Each row is a point on a tangle of strands that fork and nearly touch. The rows are in no order.
In the rows, zero is written as 100.
Points whose rows are less than 103 apart are linked; no others are. Some points are linked to none.
(18): [58, 107, 86, 130, 93, 121, 66, 90, 172, 95, 109, 91, 61, 64, 113, 108, 137, 132, 102, 92]
(471): [45, 113, 135, 114, 127, 106, 102, 125, 91, 98, 79, 140, 121, 148, 135, 103, 109, 108, 101, 125]
(502): [102, 69, 89, 95, 129, 84, 91, 94, 125, 101, 97, 114, 156, 41, 91, 89, 71, 118, 96, 118]
(211): [78, 63, 113, 130, 82, 61, 86, 67, 115, 146, 118, 132, 107, 60, 77, 79, 147, 70, 65, 109]
(809): [126, 86, 120, 86, 81, 96, 91, 121, 78, 103, 121, 99, 82, 117, 74, 75, 83, 70, 70, 104]
(406): [131, 105, 119, 61, 92, 102, 136, 83, 90, 118, 85, 68, 86, 124, 110, 109, 116, 52, 116, 47]
(99): [98, 133, 101, 137, 103, 147, 97, 117, 159, 79, 96, 76, 48, 83, 100, 116, 109, 97, 100, 93]
(187): [133, 103, 83, 70, 112, 117, 79, 115, 138, 65, 62, 97, 74, 108, 80, 126, 85, 83, 123, 114]
(367): [142, 115, 138, 91, 129, 112, 110, 112, 78, 118, 107, 41, 65, 112, 73, 108, 73, 118, 86, 113]
(435): [102, 89, 115, 79, 94, 101, 84, 113, 104, 78, 94, 83, 106, 123, 110, 102, 103, 47, 139, 61]
(423): [147, 102, 77, 119, 52, 103, 115, 105, 71, 97, 120, 61, 93, 118, 86, 131, 62, 135, 82, 58]
(783): [59, 72, 114, 100, 135, 57, 88, 106, 125, 129, 100, 128, 107, 114, 126, 65, 69, 101, 84, 116]
(673): [95, 98, 102, 122, 92, 107, 75, 90, 72, 57, 112, 110, 59, 100, 146, 86, 129, 89, 153, 81]
(251): [125, 96, 124, 113, 142, 123, 107, 85, 102, 91, 90, 81, 89, 88, 78, 119, 99, 94, 73, 101]
(456): [119, 78, 57, 55, 76, 108, 83, 65, 106, 63, 118, 54, 61, 69, 101, 135, 103, 111, 174, 109]
(664): [64, 129, 79, 41, 89, 111, 108, 131, 37, 76, 101, 93, 82, 159, 99, 99, 51, 98, 67, 72]
(28): [113, 107, 101, 104, 99, 92, 91, 105, 53, 66, 114, 129, 83, 135, 124, 81, 103, 125, 110, 74]
(736): [117, 98, 120, 91, 82, 79, 77, 95, 129, 98, 112, 85, 149, 87, 90, 136, 102, 121, 98, 76]
(162): [79, 58, 80, 144, 104, 116, 81, 125, 99, 111, 75, 76, 116, 51, 104, 66, 126, 92, 72, 144]
(300): [69, 111, 103, 151, 127, 102, 111, 83, 110, 96, 84, 146, 159, 86, 84, 134, 120, 118, 84, 131]
(847): [119, 79, 62, 57, 93, 120, 101, 90, 131, 34, 77, 120, 88, 87, 83, 96, 101, 107, 140, 100]
(734): [108, 104, 96, 68, 93, 63, 92, 95, 124, 135, 75, 136, 131, 134, 88, 109, 112, 112, 57, 99]
(562): [108, 87, 117, 78, 67, 101, 73, 96, 108, 102, 89, 54, 26, 82, 79, 97, 153, 98, 85, 82]
(63): [150, 130, 77, 76, 89, 84, 125, 108, 80, 142, 86, 67, 99, 146, 127, 124, 37, 146, 96, 93]
(205): [157, 110, 117, 61, 124, 120, 102, 81, 109, 125, 91, 87, 60, 121, 105, 86, 84, 73, 125, 74]
(744): [102, 103, 94, 61, 101, 104, 84, 125, 100, 68, 101, 109, 121, 149, 94, 122, 47, 53, 107, 80]
(335): [116, 72, 124, 79, 83, 105, 59, 95, 99, 65, 108, 84, 50, 104, 81, 130, 141, 105, 92, 127]
(735): [52, 120, 116, 95, 112, 101, 129, 98, 59, 144, 103, 138, 177, 117, 105, 82, 121, 88, 76, 107]
(348): [97, 135, 103, 79, 124, 116, 119, 117, 34, 98, 109, 135, 150, 123, 105, 79, 97, 63, 62, 96]
(127): [133, 127, 100, 87, 79, 96, 85, 73, 86, 96, 92, 96, 99, 124, 86, 126, 117, 140, 182, 55]
(286): [157, 135, 95, 122, 70, 87, 114, 126, 75, 130, 102, 67, 87, 139, 121, 116, 79, 112, 82, 69]
(466): [64, 71, 70, 126, 105, 104, 139, 121, 141, 80, 80, 124, 128, 87, 88, 79, 81, 72, 77, 106]
(192): [91, 85, 88, 119, 117, 77, 44, 88, 79, 66, 98, 85, 88, 64, 140, 96, 110, 90, 152, 69]
(133): [65, 54, 112, 111, 71, 102, 77, 73, 125, 76, 110, 107, 142, 78, 84, 121, 129, 131, 98, 84]
(341): [91, 84, 98, 122, 114, 70, 133, 86, 116, 119, 98, 123, 171, 64, 78, 100, 104, 107, 62, 132]
(509): [136, 91, 97, 63, 80, 98, 78, 87, 56, 82, 115, 107, 65, 148, 68, 121, 107, 96, 77, 110]
(836): [124, 91, 83, 137, 63, 67, 103, 101, 81, 79, 131, 85, 98, 92, 99, 115, 56, 158, 111, 73]
(780): [74, 92, 81, 145, 129, 119, 55, 89, 103, 109, 98, 66, 101, 29, 115, 86, 142, 82, 101, 110]
(642): [141, 109, 108, 84, 110, 148, 118, 84, 85, 145, 122, 60, 65, 132, 87, 107, 69, 86, 118, 93]
(729): [107, 98, 88, 82, 78, 101, 102, 95, 140, 96, 93, 89, 54, 49, 95, 79, 175, 83, 80, 112]
(649): [25, 73, 115, 135, 137, 93, 85, 90, 117, 121, 95, 123, 112, 80, 102, 69, 81, 108, 124, 128]
(347): [120, 135, 134, 82, 131, 79, 119, 97, 74, 129, 83, 45, 65, 123, 100, 148, 69, 102, 118, 68]
(770): [78, 103, 119, 102, 109, 80, 115, 128, 123, 115, 92, 102, 107, 120, 113, 87, 53, 123, 86, 85]
(763): [123, 121, 69, 85, 59, 77, 50, 79, 116, 58, 144, 73, 69, 46, 111, 117, 118, 112, 151, 98]
(523): [18, 86, 110, 150, 116, 97, 105, 94, 69, 108, 86, 116, 144, 115, 122, 125, 118, 109, 71, 132]
(793): [127, 110, 101, 66, 82, 99, 83, 73, 115, 113, 108, 99, 122, 118, 108, 126, 93, 141, 151, 98]
(86): [122, 113, 108, 149, 125, 140, 87, 121, 106, 82, 96, 95, 64, 95, 74, 100, 88, 79, 97, 97]
(331): [52, 62, 98, 111, 99, 89, 128, 115, 137, 79, 82, 119, 77, 68, 96, 75, 116, 55, 76, 117]
(614): [138, 120, 118, 125, 61, 76, 100, 106, 86, 137, 97, 111, 88, 97, 107, 68, 164, 106, 79, 82]
(565): [92, 83, 70, 154, 108, 91, 117, 106, 86, 134, 95, 87, 114, 39, 92, 44, 141, 59, 68, 143]
(67): [136, 105, 67, 59, 85, 112, 155, 92, 65, 98, 108, 67, 79, 124, 88, 160, 75, 110, 133, 119]
(44): [48, 91, 117, 129, 106, 119, 137, 89, 136, 135, 97, 114, 112, 72, 129, 71, 119, 127, 107, 141]
(845): [111, 90, 111, 115, 93, 142, 95, 88, 125, 109, 123, 107, 62, 123, 112, 70, 91, 129, 114, 117]
(11): [112, 106, 113, 72, 124, 76, 59, 100, 130, 65, 81, 107, 60, 86, 95, 119, 121, 85, 116, 129]
(269): [30, 109, 84, 128, 90, 132, 93, 89, 165, 109, 107, 109, 84, 48, 121, 79, 151, 137, 119, 144]
(496): [118, 89, 84, 72, 120, 111, 66, 98, 124, 81, 66, 118, 121, 122, 92, 133, 61, 95, 98, 91]
(483): [144, 95, 75, 58, 71, 128, 132, 76, 116, 79, 127, 69, 75, 87, 105, 131, 102, 83, 139, 102]
(805): [125, 94, 98, 107, 114, 107, 100, 126, 127, 116, 121, 113, 162, 82, 84, 78, 52, 119, 115, 129]
(191): [96, 122, 118, 68, 118, 127, 140, 113, 84, 67, 115, 95, 139, 118, 91, 134, 62, 133, 107, 80]
(2): [80, 74, 92, 68, 87, 111, 87, 109, 147, 97, 98, 97, 94, 71, 100, 66, 144, 56, 96, 128]
(361): [134, 111, 96, 97, 89, 101, 83, 129, 111, 111, 105, 122, 137, 120, 116, 99, 75, 132, 139, 126]
(784): [77, 111, 110, 71, 104, 59, 115, 109, 80, 135, 66, 142, 168, 116, 109, 86, 124, 86, 45, 100]
(376): [88, 101, 87, 87, 64, 122, 105, 103, 60, 71, 106, 105, 80, 162, 110, 98, 69, 110, 84, 51]
(96): [62, 90, 130, 135, 105, 77, 129, 83, 121, 135, 89, 123, 143, 66, 41, 85, 136, 62, 59, 100]
(481): [40, 89, 85, 134, 130, 93, 51, 82, 110, 94, 72, 79, 102, 40, 137, 68, 123, 95, 136, 84]
(811): [135, 134, 118, 82, 96, 114, 147, 114, 70, 69, 116, 83, 115, 102, 91, 153, 97, 124, 106, 112]
(221): [114, 152, 88, 63, 98, 92, 110, 138, 32, 90, 104, 88, 118, 127, 104, 98, 67, 92, 73, 77]
(245): [87, 113, 101, 48, 92, 121, 110, 114, 99, 120, 93, 139, 138, 162, 95, 95, 86, 123, 59, 93]
(175): [112, 101, 108, 100, 127, 100, 99, 116, 62, 113, 136, 106, 62, 133, 116, 65, 49, 82, 54, 103]
(74): [133, 132, 81, 70, 94, 72, 129, 116, 71, 156, 81, 46, 76, 152, 73, 154, 37, 115, 112, 73]
(168): [79, 90, 113, 126, 154, 118, 118, 81, 61, 93, 131, 126, 83, 110, 121, 57, 80, 70, 86, 92]
(740): [61, 104, 132, 106, 111, 73, 107, 121, 82, 86, 67, 103, 138, 114, 120, 98, 98, 111, 114, 75]
(677): [128, 102, 84, 122, 59, 65, 68, 77, 136, 85, 131, 99, 77, 69, 97, 127, 84, 153, 136, 80]
(400): [105, 99, 92, 146, 69, 63, 72, 90, 117, 133, 104, 141, 82, 69, 108, 66, 154, 80, 93, 111]
(155): [90, 97, 91, 152, 105, 102, 146, 95, 92, 119, 97, 138, 110, 63, 102, 51, 132, 58, 99, 155]
(742): [62, 83, 99, 139, 126, 114, 143, 85, 60, 88, 111, 148, 116, 108, 91, 65, 111, 56, 65, 134]

A fork is a point with three links. Follow the links from the first point to the second and name the forks in between, in order.
(367); (28) => (187) (335)
(168); (783) => (335) (187) (367)
(99); (376) => (367) (187) (335)
(205); (456) => (367)
(400); (847) => (341) (367) (187)
(96); (763) => (341) (367)

Follow the links from the first point to the second, and from the first to the third. Name the last point that the two ways share.
(729); (96); (735) => (335)
(269); (67); (187) => (367)
(847); (191); (740) => (367)
(376); (496); (2) => (335)
